Points, in no order, along strands that fork, close into loops and pass close to each other.
(in the rows, 128 means zero)
Two points are linked if the straight distance between their rows is under 179. Some points are linked to none.
<597>: [147 134 109 150  85 123 110  50 106 108 158 111 110 147 135  81 106 136
 106 173 124 116 213 119 127 154 167 142 154 111 119  94 113 200 117  99
 126 122 117  99 119 139 128 152  50 159 141  88  91 111  94  88 115 117
 139]
<602>: [ 97 144  96 155  78 103 136 104 121 117 146 118 126 136 105 134 184 122
 147 105  98 122 179 109 120 157 109 126 136 112 133  98  95 156 110  80
 131 112  78 113 155 103 160 165 103 120 119  91 118 127 128 120 128 134
 165]
<474>: [118 162 104 168 133 120 123 123 115 143 124 143 107 102 149  65  91 148
 155 154 135  90 120 171 102  90 130 155 135  82 107 127 138 124 144 154
 146 147  73  78 156 115 106 106 149 153 166 149 118 163 134 143 127 121
  89]
<866>: [107 186 103 134 112 115 133 104  96 129 159 138 219 164 127  85 127 133
 170 100 118 106 114 154  81  86 108 181 169 125  98 127  87 150 122  97
 144 133  95 131 145  93 128 159 164 107 173 138 129 155 167 118  72 172
 105]
<1063>: [108 139  78  61 144 138 196  91 112 110 144 120 120 129 131 175 144 137
 107 123 124 139  88  97 155  73 140  91  77 150 155 128 106 112 145 134
 143 133 211 138 144 109 136 104 182 125 117 131 115 184 118 139 195 160
 123]
<401>: [ 95 131  73 106  95 119 177  81 121 119 112 123 127 136 156  80 132 143
 119 142 154 122 152 145 140 125 138 144  93 100 120 126 102 144 132 114
 135 125 137  99 121  95 127 125 134 129 142 127 116 179 114  98 115 147
 152]
<155>: [131 121 152 143  68 126 139  85 103 130 127 116 190  83 146  77 141 110
 132 191 154 125 211 154 137 144 158 130 115  85  92 146 134 135 172 125
 125 164 115  77 108 108 120 117  98 131 150  90 115 125 114 108 114 120
 139]
<458>: [116 141  83 101 133  92 134 133 147 163 110  71   4 151 128 141 172 187
 113 112 112 155 116 166 141 128 127 134 122 160 120 107  92 158 107 123
 181 111 122  67 148 146 137 137 107 146 140  89 121 141 149 111 170 186
 100]
<1252>: [125 182  80 132 136 150 168  88  90 117 144 114 159 111 149 156 223 143
 142 110 106 119 157  73 133  75  98  74  84 123 179 115  85 109 150 120
 133 103 131  87 170  56 123 113 137  87 105 108 156 137 124 134 174 100
 163]
<72>: [103  94 116 108 134 110 126 166 166 141  92 159 101 134 141 143 132 158
 122 119 193 158  64 144 140 135  92  99 108 152 151 152 138  84  88 149
 152 153 114 167  88 131 111 126 179 125 116 151 170 185 132 165 130 130
 122]
<1133>: [126 106 111 152 117 136  52  74 126 120 145 125 104 140 132 112 118 144
 151 151 143 123 157 169 133 121 107 113 153  97 155 137 159 149 110 116
 168 183  59  91 151 109 132 136 126 162 122 106 100 165 105 131 147  90
 124]
<625>: [134  92 127 118  97 151 177  92 118  99 114 182 192  98 138  94  96 122
 102 205 168 115 124  77 136 151 159 102  87 138 118 132 127 149 136 147
  68 117 194 207  46 131 118 114 133 112 131 140 154 140 103 136  71 123
 155]
<417>: [169 160 144 163 173 129 123 176 134 136 107 125 148 148 116 151 157 153
 146  70 132 131 117 111 105 152  62 125 150 163 144 128  99  87 100 145
 143  98 113 142 166 138  99 125  99  92 124 122 152  80 161 150 131 113
 130]
<266>: [151 146 119  82 160 122 160 125 127 158  98  90 104 166 162 140 176 181
 100  91 153 171 148 146 148 145 124  98 112 162 167 127 101  90  97 112
 184 146 153  73 128 148 108 100 106 108 111 116 136 119 119 116 147 151
 130]
<395>: [103 133 119  56 103 122 132  87 142 108 163  70 151 145 129 110 140 106
 105 178 120 157  99 108 122  76 178 123 127 100 130  99 106 147 154  82
 129 144 163  78 107  89 149 178 161  82 160 119 143 150 137  83 144 146
 105]
<1189>: [ 77  85 139 113  57 118 140 111 146 101 142 144 203 114  97  96 127  90
 137 177 172 137 135 121 124 136 149 102 116  80 118 121 129 132 138  99
 122 191 127 131  79 105 148 159 159 103 162 126 149 152 104 118  93 137
 145]
<411>: [159 175 135 135 119 119 178 143 132 153 127 128 143  84 102 106 140 164
 131 115 141 143  99 129 108 128 121  96 132 142  84 128  60 113 123 170
 173 160 146 131 133 164  92 145 127 126 176 113 160 109 159 155 128 171
  94]
<230>: [127 188  96  98 165 156 162 105 102 135 158 115 129 111 124 134 182 135
 162 110 130 134  94 127 121  65 113  78  87 100 134 119  72  83 157 146
 185 168 154  67 184  70 102 139 164 123 173 128 134 163 118 136 198 117
 113]
<71>: [ 71  97  90 105 123 106 118 171 175 116 139 160  52 112 106 117  80 101
 137 117 140 125  33 129 131 115 138 126 102 107  91 127 138 161 106 150
 122 134 120 171 118 128 147 155 181 155 151 168 118 199 120 146 114 139
 109]
<545>: [126 125 114 146 144 151  75 142 141 103 148 172 105 101 122  85 103 112
 175 142 126 117  97 109 121 119 115 101 124  51 100 107 134 125 136 144
 106 137  76 124 152  86 109 165 125 122 149 159 125 150 116 153 122  59
 138]
<843>: [169 105 133 102 148 130  73 149 144 153 102 151  89 120 192 103  88 148
 115 150 161 142  79 178 152 138 134 157 151 154 120 162 176 130 126 170
 121 130 125 145  83 142 117 123 134 142 105 143 128 156 139 150  95  92
 116]
<544>: [177 170 129 168 195 167 140 161 104 114 121 151 130 116 132 130 153 145
 148  97 127 127 138  70 121 136  78 101 123 116 137 107  95  80 136 166
 114  87 132 125 180 119  78 113  88  93 132 142 145  73 127 150 154  73
 148]
<58>: [ 89  71 121 134 115 134 131 117 162  92 130 164  78 131 107 131  68  94
 101 156 145 127 106  75 134 152 165  91  96  79 155  88 163 149 120 124
  82 121 143 173 104 153 156 149 143 143 119 165 119 145  75 131 141 110
 138]
<193>: [144 183 108  66 157 163 156  93 102 142 157 104 147 160 131 143 178 156
 140  93 123 159 100 144 125  77 116  83 121 138 135 126  71 103 133 121
 203 179 171  70 182  96 114 144 144 115 157 111 120 137 131 112 178 151
 117]
<265>: [110 135  59 101 148 128 130 129 128 133 115 143  74 129 149 139 152 156
 153  95 136 119  84 160 150  92  84 138  91 142 114 163 105 128 114 156
 163 119 117 126 164  84 115 118 162 144 127 131 108 216 147 152 158 139
 136]
<1101>: [181 154 184 144 146 124  74 167 142 157 110  66 177 145 150 143 163 147
 141 128 126 140 139 167 114 125 109 161 172 170 155 166 162  88 130 102
 142 140  89  92 115 124 119 119 130  89 113 105 161  74 188 115 129 122
 101]
<929>: [116 128 167 151 151 159  97 155 103 123 147 137 214 195  89 176 142  81
 166  71  86 104 152 142 104 128  82 164 160 131 148 148 155  92 126  65
 128 134 108 137 181  97 151 122 135 121 101 137 107  91 133 113 129 119
 147]
<995>: [ 83 166 141 155 109  80 142 162 153 136 156  82 103 133  58 142 131 127
 127 124  85 113 114 125  88 122 136 135 144 124  95  83 105 136 128  99
 144 125 113 105 156 166 155 161 137 144 164 116 135  90 162 124 160 203
  78]
<892>: [139 133 160 168 154 147  87 106 100 123 107 127 195 143 181 101  96 136
 136 171 131 105 172 138 105 102 127 170 164 112 186 149 201 101 146 114
  87 124  80 101 109 106 118  92 152 101 102 156 130 104 142 118 114  95
 115]
<867>: [112 155 129 153 162 132 162 164 153 121 135 170 147 123 124  70  57 132
 152 134 138 118  58  96  71 101 134 129 128  80 124  76 119  95 124 142
 104 124 116 138 129 131  97 151 173 100 179 196 166 114 143 142 103 129
  83]
<1217>: [156 167 109  95 157 156 150 116  95 144 130 115 134 160 143 129 155 152
 134  84 119 138 141 151 135 122 108 122 122 141 118 138  90 108 127 126
 173 136 160  93 177 124 108 122 104 130 127 121 102 122 133 110 149 142
 138]
<942>: [156 168 126 131 138 121  76 112 111 140 149 114 129 161 128 105 122 136
 148  91  78 115 138 152 108 141 123 179 187 144  81 128 107 193 109 111
 124  97  94 136 154 138 138 171  78 139 129 107  87 109 162 108  76 135
 126]
<86>: [150 123 134  85 180 153 133 119 129 129 138 123  90 142 152 123  83 141
  98 162 124 156 109 116 140 114 158 104 135 119 141 101 142 105 143 134
 131 142 174 102 125 157 113 132 125 136 120 153 115 112 115 115 169 111
  95]
<1157>: [131 113 174 163 156 131 131 153 152 131 111 108 103 133 133 142 117 124
  94 162 118 133 171  80 113 146 155 106 117 112 157  75 157  96 153 117
  82  94 128  99 109 167 124 115  97 112  95 152 155  42 113 103 154 113
 123]
<974>: [ 99  97 177 163 138 132 145 120 143 130  93 125 137 156 155 100  69 115
  84 156 141 117 176 125 102 159 167 158 131 106 173 102 186 115 131 120
  73  91 121 117  88 165 132 104 109 129 105 164 131  76 106  93 108 123
 135]
<224>: [104  90 154 121 141 104  55 157 163 121 121 112 107 138 145 129  69 113
 113 172 115 127  97 148 112  92 165 184 167 124 147 132 216 141 151 117
  85 122  93 114  96 128 150 128 171 119 112 149 129 129 143 123 123 117
  89]
<289>: [ 65 153 115 153  83  68 169 124 139 135 147  96  90 131  84 125 130 148
 120 111 109 108 136 154  99 142 129 140 140 145 116  92 101 158 103 106
 163 127 109 113 141 160 159 149 132 164 157 104 113 143 151 132 143 216
  91]
<158>: [157 145 110  85 116 127 188  71  90 135 123 119 223 160 169 128 123 165
 107 121 136 126 135 156 135 103 125 149 150 212 164 166 115 130 100 115
 155 137 188 155 112 128 128  87 154 111 122 102 115 148 158 126 103 171
 116]
<546>: [201 131 174 145 139 135  70 161 135 134 113 107 172  98 151 152 171 143
 142 135 119 131 132 114 134 127 110 143 152 176 150 164 144 106 130 126
  97 100  94 146  91 102 105 125 126  79  86 110 175  89 188 135 120  95
 140]
<959>: [136 107 200 148  72 117 126 129 107 150 120 116 203  76 132 107 135  88
 133 158 148 127 187 181 134 167 152 150 126 117  80 174 155 123 172 140
 129 172 125 110  97 141 138 105  99 145 150  90 110 102 125 120  85 133
 139]
<464>: [125  87 188 139 119 111 122 174 159 126 102 113 124 142 108 177 159 110
 105 128 130 160 152  88 126 172 144 113 124 134 156  96 149 106 136 104
  89 109 130 137  88 160 147 138 107  90  88 137 169  55 120 108 128 128
 160]
<452>: [114 161 113 158 190 140 182 155 149 129 134 136  90 136 129  96  63 143
 125 128 107 115  83  89  83  97 146 117 108  90 142  61 118  85 132 137
 107  98 139 110 162 153 103 129 149 127 154 186 138  96 132 131 157 134
  77]
<398>: [191 141 129 111 132 140 156 101  94 137 108 138 221 112 179 111 123 161
 121 143 141 116 130 136 141 113 116 158 142 193 135 185 117 131 125 149
 111 117 164 184  78 124 104  93 142 102 118 121 141 132 169 137  76 135
 125]
<1249>: [109 170 107 122 104 112 185 135 143 132 140 124 145 102  97  91 144 138
 141 117 144 141  92 103 102 119 128  95 106 100  90  97  52 126 128 138
 150 145 132 122 130 126 108 174 144 100 185 134 166 129 151 130 119 162
 117]
<955>: [ 95  99 174 158 111 117  96 120 128 122 107 151 174 161 150  95  69  93
 116 140 151 107 154 156  98 156 150 186 165 110 154 137 203 147 128 114
  82 121  93 152  84 145 156 113 134 137 121 158 125 102  97 111  41 123
 139]
<357>: [125 150 114 131 118 130  85 144 110 138 140 130 119 124 110 117 162 110
 185  82 116 127 117 184 139 137  83 158 126 119  48 160  94 154 134 148
 163 142  93 106 189  93 130 146  97 151 159  97  85 159 142 133 119 125
 149]
<1176>: [112  83 169 174 112 115  59 116 151 107 119 114 157 110 136 124  90 121
 120 203 126 106 162 113  99 107 153 154 155 110 181 131 212 135 140 112
  73 122  70 122  87 107 135 116 157 105 108 128 149 114 136 127 137 100
 113]
<175>: [149 168  97 124 130  99 122 159 148 142 132  61  25 108 111 157 193 169
 132 129  99 143 117 118 133 110 125 125 124 144  92  94  83 147 145 130
 155 100 121  79 161 130 134 147  98 125 141  90 155 101 161 122 175 157
 108]
<731>: [151 126 116 100 153 144  70 114 117 118 137 152 158 165 138 129 100 111
 136  97  91 113 102 132 131 127 124 181 185 142 110 157 142 180 111 117
  94 100 119 182 128 118 139 152 118 128 105 140  99 148 146 118  70 114
 136]
<428>: [ 82 147  85  94 120 122 234 112  99 119 125 118 139 133 107 189 161 121
 114  97 103 106 140 129 150  95 128 131  68 163 132 137 105 110 145 110
 151 117 198 124 169 105 153  68 172 142 119 118 102 160 122 127 184 183
 138]
<1000>: [154 102 152 112  91 137  85 111 132 141 134 156  92 110 145  69  97 105
 115 151 155 137 145 165 154 186 167 116 123  79  61 137 141 165 158 152
 112 158 133 117 107 146 131 151  57 165 140 121 107 125  78 110  71  76
 164]
<695>: [119 149 134 201 127 121 148 131 123 121 147 129 134 114  87 162 113 115
 120 120  69  77 170  79 103 125 123 135 140 124 144 103 134 150 130 113
  84  70 106 166 157 156 139 111 120 145 100 129 121  74 149 141 153 144
 118]
<83>: [222 122 175 157 148 156  67 121 127 139 126 137 144  90 157 119 129 156
 132 162 131 130 148 116 136 142 123 109 169 148 157 147 145 109 119 151
 108 131 103 143  84 134  90 133  98 109  99 123 158  86 154 146 120  60
 123]
<207>: [102  48 103 136  42 109 133 103 145  93 121 155 115 106  91 154 126 116
 108 169 166 133 142 113 161 150 132  97  97 142 161 150 160 166 105 128
 133 154 144 183  89 120 161 121 145 156 120  81 128 188  76 161 146 125
 167]
<986>: [149 157 103 138 150 162 150  80  88 111 145 122 165 137 151 186 189 154
 123 122  97 106 176  72 148  90  96  91 109 156 217 141 132 106 129 108
 121  98 143 113 160  80 128  74 137 109  64 110 125 124 124 133 190 104
 157]
<624>: [145 119 107 125 142 158 113  91 116 108 155 151 159 137 126 177 147 138
 134 119 109 127 125  96 141  99  87  94 141 147 188 150 130 116 101 112
 129 132 124 161 149  97 132 124 160 125  86 121 127 159 135 154 168 102
 142]
<410>: [ 68  66 136  98 132 117  90 205 172 120 143 166  91 111  96 149  88  56
 134  96 131 135  43 132 143 133 128 150 128 136  89 166 174 158 119 156
 101 129 129 191 102 130 152 134 166 157 133 164 131 171 112 144  81 130
 126]
<1161>: [135 151 135 167  79 119 131  69  97 138 130 108 144 127 154  53 126 142
 116 151 142 105 220 162 127 176 145 151 147 103 108 125 114 158 125 108
 140 140  98  82 118 138 123 125  60 154 146 100 100 114 108  99  93 130
 137]
<899>: [106 121 115  54 180 136 166 151 128 130 122 132 130 159 132 193 137 136
 115  99 140 149  61 136 151  84 118 116  99 184 151 149 130  72 122 129
 154 136 197 158 133 125 124 102 195 123 103 153 126 173 137 144 178 159
 115]
<384>: [117 187 114 116 126 114 106 122 116 129 167 121 174 174 106 103 147 130
 163  84  90 126  98 138  83 115 110 171 186 139  84 106  71 168 102  86
 138 114  94 129 155 106 135 199 121 102 170 117 120 130 175 108  76 175
 109]
<848>: [161 189 124 165 140  99 156 156 139 153 106 106 127 119 114 128 161 185
 131  79 124 130 112 125  99 131  89 127 153 171 122 121  68 113  88 158
 169 104 107 126 151 150  93 128 111 106 162 103 167 100 179 157 131 169
  96]
<1043>: [108 127  68  43 137 157 159  60 108  94 164 120 114 177 142 158 134 129
 112 127 127 146 108  98 158  82 147  89  84 126 174 112 113 135 129 100
 146 146 203 118 154  95 150 138 165 122 129 129  91 190  90 111 191 134
 141]
<720>: [126  73 133 111 119 127  91 103 168  94 146 156 108 156  95 143  59 116
  98 147 126 133  85  83 126 141 163 102 165 126 167 100 157 169  83 108
 102 141 143 195  90 169 155 181 144 127 118 144 133 140  98 136 124 121
 115]
<402>: [119 152  85  94 115 131 170  47  96 123 137 103 182 204 160 133 136 170
 108 117 124 122 157 150 123  96 123 146 148 182 201 132 124 131  89  82
 173 140 156 103 148  97 142 102 151 119 118  93 100 169 124 103 146 163
 132]
<73>: [158 110 132 155  82 127 167 118 121 134  89 156 122  95 154 109 166 148
 108 138 179 138 176 103 145 197 135  96  89 124 124 127  92 132 120 144
 103 114 132 157  75 143 113 124  74 112 114 124 163 107 102 124  82 116
 184]
<214>: [ 94 111 155 133 162 150 125 179 122 122 129 153 182 163  89 175 133  76
 160  71 108 118 116 122 115 126  91 152 130 133 127 147 142  98 123 103
 121 121 132 165 158 105 136 119 156 122 118 160 126 118 125 124 128 132
 143]
<219>: [147 108 137 134  84  95 183 148 147 137 122 138 103 100  84 181 158 149
  99 107 152 164 123 100 136 159 135  66 114 164 145 109  95 119 106 145
 163 158 163 163 101 192 140 135 123 121 116 105 171 104 118 160 147 171
 116]
<566>: [180 127 137  91 165 139 127 157 128 128 128 152 126 122 137 160 138 141
 119 110 123 153  84  82 147 132 126 115 136 169 120 137 104 121 118 149
  96  86 177 192 109 148 112 139 116  95  94 139 147 110 155 144 118 117
 135]
<1029>: [143 145 129 178 157 152 139 153 135 108 116 162 116  96 140 103 151 142
 150 145 152 142 144  45 110 153 106  76 102  74 143  70 101  90 137 151
  85  91  95 119 127 116  85 146  92  81 130 157 178  77 115 146 136  69
 157]
<466>: [170 117 190 161 131 150 109 145 122 173  99 115 109  92 143 123 132 108
 118 117 155 134 180 209 155 196 123 123 129 122 133 178 160  92 142 174
 164 162 123 104 130 177 114  91  77 179 131 110 116  95 104 140 117  98
 132]
<117>: [ 63 109 149 137 112 125 116 132 117 126 136 162 157 160 127  94  56  64
 126 114 133  95 130 178 108 132 160 198 143  98 110 141 188 160 155 134
  97 119 122 151 125 145 163  98 142 179 147 182  87 140  80 113  48 132
 132]
<888>: [158 122  88 153 102 140 103  47 127 106 152 147  99 152 126  98 103 148
 110 157 130 116 169  86 122 161 146 103 164  96 148  93 108 193  94 109
 116 129 111 153 122 145 130 167  71 147 126 112 109 125  83 112 107  93
 150]
<1009>: [125 186  89 104 192 157 161 125  96 117 134 128 113 115 163 135 183 155
 150 111 134 134 104  97 136  76 105  88  78 113 148 115  90  68 152 150
 139 106 148  81 173  67  82 111 146 102 140 145 145 154 121 142 189  90
 146]
<276>: [153 161 137 110 159 153 125 140  94 148 135 118 119 149 119 113 137 122
 153  89 122 139 137 181 134 144 110 135 131 112  63 136  91 120 147 142
 183 160 146  86 193 136 115 145  83 150 161 120  84 111 123 109 132 127
 132]
<115>: [152 173 122 200 149 130 101  94 120 121 156  96 123 138 120 130 105 147
 124 146  59  79 187  86 102 115 131 145 180 127 146  91 127 164 123 103
  92  70  86 129 156 144 122 128  90 148 104 113 116  68 151 114 139 114
 102]
<521>: [150 122 121 111 150 133 129 100 102 125 106 101 130 152 173 140 106 136
 101 142 120 110 159 163 150 111 136 176 134 170 167 166 178 126 136 124
 126 105 159 116 127 124 133  72 137 144  86 123  87 144 132 112 156 129
 121]
<139>: [ 99 128  97 137  96  87 135  95 131 143 124  97  53 145 123 122 123 164
 100 117 125 115 146 178 133 148 132 150 133 150 127 120 118 171  95 124
 173 126 113 102 136 158 150 126 117 179 137  96  96 160 127 122 145 178
 107]
<611>: [131 106 103 119  97 136 185  90 125 116 102 180 158 128 146  94 136 150
 107 152 179 131 137  70 134 173 141  87  95 118 141 117  91 139 107 126
  90 113 158 191  71 132 122 131 113  97 120 143 155 134  93 124  64 122
 185]
<196>: [133  91 173 123  97 126  90 136 134 163 113 117  82 117 139 117 139  92
 116 104 154 147 173 206 167 206 138 142 122 108  93 159 153 143 148 151
 146 148 117 105 126 155 141 127  66 184 130 103 102 116  87 115  91 105
 173]
<1159>: [101 149 164 110 146 113 129 172 157 139 153  75 114 135  72 143 120 109
 133 144 105 143  83 129  93  99 155 117 134 100  94  97 123  99 158 101
 158 170 139  87 163 154 145 154 153 138 169 126 131  83 144 112 177 172
  70]
<1197>: [175 111 152 127 106 137 163 113 113 125 114 157 205  72 143 108 103 132
 111 173 136 110 128  92 134 135 148 138 126 169  92 158 117 150 135 161
  73 104 172 210  51 141 108 112 128 110 125 125 155 113 153 137  61 139
 137]
<298>: [130 143 105 137 125 133  64  85 111 133 147 116  92 118 159  64 106 152
 157 171 133 116 142 183 124  89 134 140 159  82 112 136 148 162 147 136
 160 169  68  54 151 107 120 120 124 164 157 117  93 163 121 119 127  99
  92]
<968>: [ 90 140 117 198 151 125 168 152 127 120 130 159 133 122  81 151  99 102
 130  85  83  75 125  76  93 121 105 160 127 119 126 122 128 150 115 134
  74  46 109 193 158 141 133 102 136 150 112 165 120 107 144 141 121 147
 126]
<510>: [197 126 125 135 146 130 103 120 128 156 121  83  29  91 142 154 145 163
 115 154 128 143 163 142 163 135 137 107 140 162 135 131 125 131 127 155
 164 138 128  83 117 163 109 107  82 168 107  96 122 100 120 122 177 101
 101]
<1005>: [172  75 138  91  94 157  74  97 124 115 157 163 142 111 121 119 114 105
 125 154 142 146 120 135 171 156 146  91 134 113  88 161 129 166 136 143
 124 181 153 156 102 136 136 160  92 146 130 104 107 157  86 139 105  91
 158]
<1149>: [193 133 164 155  99 123 164 130 132 158 125 134 135  73 108 128 131 154
 102 138 151 140 140 125 126 156 147  77 138 150 114 126  96 113 123 168
 162 171 157 144  91 197 101 133  98 139 141 111 157  81 132 148 132 150
 103]
<529>: [202 162  96 150 125 128 118 107 118 143 136  79  49  93 135 151 179 180
 125 139 100 130 170 110 148 120 135 110 147 165 121 105  77 152 126 149
 149 107 122  96 140 146 112 127  68 138 115  83 141  85 143 118 161 124
 108]
<503>: [ 68  86 114 105 171 127 162 193 136 106  93 162  71 126 127 166 153 100
 129 107 150 149 100  85 158 145 113 113  46 117 137 113 141  82 140 146
  88  75 156 164 121 114 129 103 155 114  96 178 147 147  99 145 147 109
 178]
<136>: [117 110 127  93 138 152  66 127 138  96 149 146 144 115 135 110 115  84
 155 156 110 135  91 103 143 106 143 126 128  75 103 121 145 137 148 110
  87 134 104 123 124  82 129 170 142  91 136 155 125 163 124 122 118  80
 139]
<294>: [108 115 175 133 104 130 153 156  97 143  97 112 207  95 134 135 163  78
 150 122 126 120 184 168 147 152 115 168  90 130  87 180 150  95 168 124
 116 127 134 115 124 100 138  81 123 123 124 112 120 105 141 113  99 137
 164]
<797>: [118 122 166 118 111 126 170 150 111 127 102  83 191 130 131 174 172 101
 113 129 102 123 177 137 146 138 129 156 101 167 131 156 156  97 161  89
 114 104 161 110 119 112 153  77 137 108  95 104 123  90 150  97 132 154
 159]
<444>: [169 112 162  96 141 146  77 171 142 133 148 133  88  72 117 142 100  86
 132 148  93 141  99 128 159 132 166 121 128 118  52 141 144 147 182 171
 100 130 160 138 133 148 127 143  91 149 124 122 100 111 134 139 135  86
 121]
<535>: [ 93 146 131 156 138 122 132 156 109 142 130 176 142 142 126  91  48  95
 140 103 122  85  93 174  96 103 143 201 145 111  92 133 160 140 144 148
 114 115 119 149 144 152 143  91 169 171 161 188 101 142 123 134  68 147
  93]
<772>: [125 160 113 171 121 110 116 151 110 155 113 171 131 103 152  55  69 143
 153 132 140  91  96 181  96 101 128 182 145 106  79 150 143 147 149 178
 137 132  78 122 136 136 113  93 151 158 174 159 118 163 141 157  65 131
  87]
<459>: [107 134 164 105 130 113 114 183 145 146 125  82 136 113 108 137 148  98
 141 148 120 149 110 151 121 115 146 145 124 101  77 137 136  99 171 118
 142 157 131  82 143 118 134 143 143 117 145 122 127 108 145 107 156 144
 113]
<957>: [127 134 123 191 134 146  90 134 143 110 143 147 109  88  99 121 137 120
 166 139 118 116 145  74 111 127  94  77 130  62 139  98 118 121 131 140
 113 127  64 123 156 109 110 161 116 116 132 135 155 105 126 150 149  77
 135]
<330>: [155  82 137 147 105 143  58  79 117 126 134 134 135 147 142 133 121 125
 130 139 150 124 180 177 152 161 106 125 157 137 174 171 181 148 105 116
 154 177  95 128 126 123 148 117 105 161  94  85  87 146  94 139 130  79
 151]
<758>: [109 121 111  80 121 119 101 115 163 110 151  98  96 139 126 108 124 114
 123 153 111 153  85  96 131 108 164 123 130  86 113  89 110 160 133  95
 104 120 124 109 112 109 145 192 141  89 146 140 137 143 136 100 129 130
 122]
<1137>: [ 85 136 125 183 179 137 182 178 145 125 113 155  88 125 118 121  70 107
 124 115 101  95 116  83  93 130 134 137  90  86 135  74 142 101 137 145
  69  55 131 137 156 156 121 103 129 139 123 192 125  87 118 133 142 125
 115]
<713>: [121  96 151 137 134 122 126 148 138 131  97 151 143 123 149 117 105 133
 120 129 167 131 113 156 127 139 114 133 124 133 141 152 160  93 120 148
 123 148 116 149  92 136 116 109 155 132 119 150 150 143 129 148 103 120
 127]
<1037>: [104  87 112 156  55  91 144 107 147 120 115 126  83 104 101 140 132 129
 102 141 146 119 161 143 147 157 135 118 114 141 146 133 139 164 105 134
 143 141 123 145 113 145 154 114 128 168 122  85 125 162 102 146 150 149
 143]
<1054>: [162 111  98 163 117 144 113  71 122 110 140 165 125 123 127 143 127 150
 124 132 123 109 160  79 139 140 110  97 146 128 180 128 122 166  89 125
 114 115 115 175 128 130 131 135 111 141  88 108 120 142 111 150 137  95
 152]
<1075>: [ 61  76 135 126 130 104  49 182 174 114 119 154 106 135 124 137  89  79
 144 119 132 121  77 144 120 109 129 178 144 120 127 156 208 147 119 124
  86 122  73 161  98 108 157 127 181 127 117 168 141 169 123 138  84 116
 121]
<999>: [134  64 126  94  90 140 132 104 122 104 138 167 157  99 120 148 137 109
 123 165 163 149 117 114 177 141 125  82 101 143 130 167 135 128 130 143
 126 172 176 176  82 115 137 128 152 133 116 102 139 179  99 160 133 118
 161]
<1247>: [100 114  81  52 107 135 163  70 116 104 143 110 155 210 143 177 165 142
 110 108 122 152 134 127 147 100 122 106 120 170 201 118 120 125  96  66
 170 150 168 112 150  85 168 132 157 105 102  94 102 183 101 102 166 141
 171]
<332>: [189 117 151 110 154 123  78 179 150 151 110 127  50  77 156 130  98 129
 114 143 107 135  92 146 155 134 151 163 141 162  78 145 151 142 153 186
  99  90 143 138 108 148 109 125  96 145 104 128 124 115 161 146 122  88
 117]
<784>: [ 84  88 144 106 156 135 138 210 139 123 131 161 147 134  86 174 121  67
 144  77 130 134  68 117 134 126  99 143 114 157 103 162 145 107 120 139
 121 126 164 191 128 118 134 117 169 133 128 172 138 143 129 138 111 144
 137]
<688>: [108 172 112 139 146 122 158 164 147 113 135 138 165 129 102  94 116 124
 154 102 124 122  64  82  78  95 116 136 133 110 105  94  73 122 109 130
 111  99 117 155 139 112 102 166 163  81 177 165 160 126 158 130  99 148
 108]
<253>: [145 106 145 115 110 125  77  90 135 102 155 134 176 151 110 122  75 104
 114 145 103 123 112 118 120 129 164 150 190 132 128 127 144 185 109 103
 103 139 134 175 102 146 149 166 125 121 129 122 109 132 128 120  89 128
 114]
<632>: [129 145 173 167 145 140  92 134 112 137 120 106 206 162 136 141 149 116
 159 118 115 113 170 159 106 110  98 157 154 121 161 150 171  76 137  86
 138 152  79  86 153  97 128 111 149 107 114 132 134  93 150 114 140 118
 122]
<183>: [ 63 122 124  94  95 121 218 130 103 115 117 121 204 143 105 168 178  88
 139 112 112 126 161 126 138 123 126 126  73 145 123 124 114  98 151  84
 133 132 168 120 138  86 155  95 163 104 123 123 128 133 122  99 133 170
 167]
<1067>: [114 125  93 128 141 120  63 164 137 136 120 136  61 117 121 129 144 128
 173  99 124 123  82 177 142 111  77 152 123 116  78 159 128 151 124 161
 155 128  71 116 175  86 122 132 138 150 146 121  98 189 146 153 147 108
 130]
<971>: [ 80 104 105 112 148 110 122 176 182 126 121 152  77 128 117 129 104 137
 136 118 166 152  28 127 116 101 110 110 112 120 137 121 132  95  95 147
 143 150 110 152 114 127 111 154 197 122 148 168 163 183 138 159 149 144
  95]
<1066>: [194 134 160 150 173 157 105 139 119 169 106  92  76 118 139 147 133 139
 118 112 129 142 183 176 154 177 116 110 145 154 150 153 147  93 118 154
 173 145 138  89 133 186 115  92  70 169 103 113 110  70 114 128 155  91
 114]
<830>: [ 84  80 125 127 152 123 150 169 163 112 110 150  21 125 118 157 118 119
 106 129 152 159 108  85 149 156 144  79  70  91 156  78 160  97 136 144
  98 109 142 139 118 169 145 134 132 138 100 172 144 126  78 147 175 112
 141]
<337>: [121 170 161 118 110 111 141 141  89 162 138  83 138 136 109 119 158 113
 135 101 103 129 170 209 131 164 129 166 132 139  55 140 104 129 150 117
 188 158 142  73 169 151 142 131  74 168 163  84  77 106 145 111 122 177
 118]
<18>: [132  88 158 116 100  86 166 174 155 128 110 115  99 142  96 206 174 129
  89 105 139 173 129  86 137 161 149  97 111 173 158  88 122 120 118 111
 120 117 167 163  90 188 159 133 114  93  86 124 173  77 117 127 139 163
 137]
<944>: [138 162 118  84 123  90 198 125 135 160  87  78 122 131 166 110 172 184
  92 114 152 164 140 135 135 129 149 123 104 164 133 123  73 110 119 122
 164 119 151  78  97 134  99 102 119  87 142 111 160 127 156 106 120 182
 127]

How many points has the smallest loop of links through each point below? Write - if it is on no loop.
<632> => 9
<207> => 13
<402> => -

A fork is a point with three links, a tip a point with one. Leave the first point through the second and follow the links. Name the first fork or tip that comes.
<625> / <1197> => <1063>
<219> / <18> => <330>
<1043> / <1247> => <73>
<503> / <830> => <866>
<466> / <196> => <139>
<384> / <942> => <503>
<772> / <535> => <411>
<1063> / <428> => <1217>
<444> / <332> => <410>

A piece is two or more points that can be reached from each other along the links. Count, over all rows, the pieces, the separate loops (a circle has one, a figure eight two, a Y none), the forks (points with three links) and the tips (points with one).
pieces => 5
loops => 2
forks => 7
tips => 13

Name the points in between on the shortest way along the links from the first point to the second, in order.
<503> / <866> => <830> > <58> > <720> > <253> > <731> > <942> > <384>
<1149> / <330> => <219> > <18> > <464> > <1157> > <974> > <955> > <117> > <535> > <772> > <474> > <298> > <1133>
<214> / <843> => <784> > <410> > <71> > <971> > <72> > <713>
<1252> / <1197> => <986> > <624> > <1054> > <888> > <597> > <1161> > <155> > <959> > <294> > <797> > <183> > <428> > <1063> > <1043> > <1247> > <402> > <158> > <398>
<395> / <848> => <758> > <136> > <545> > <957> > <1029> > <544> > <417>
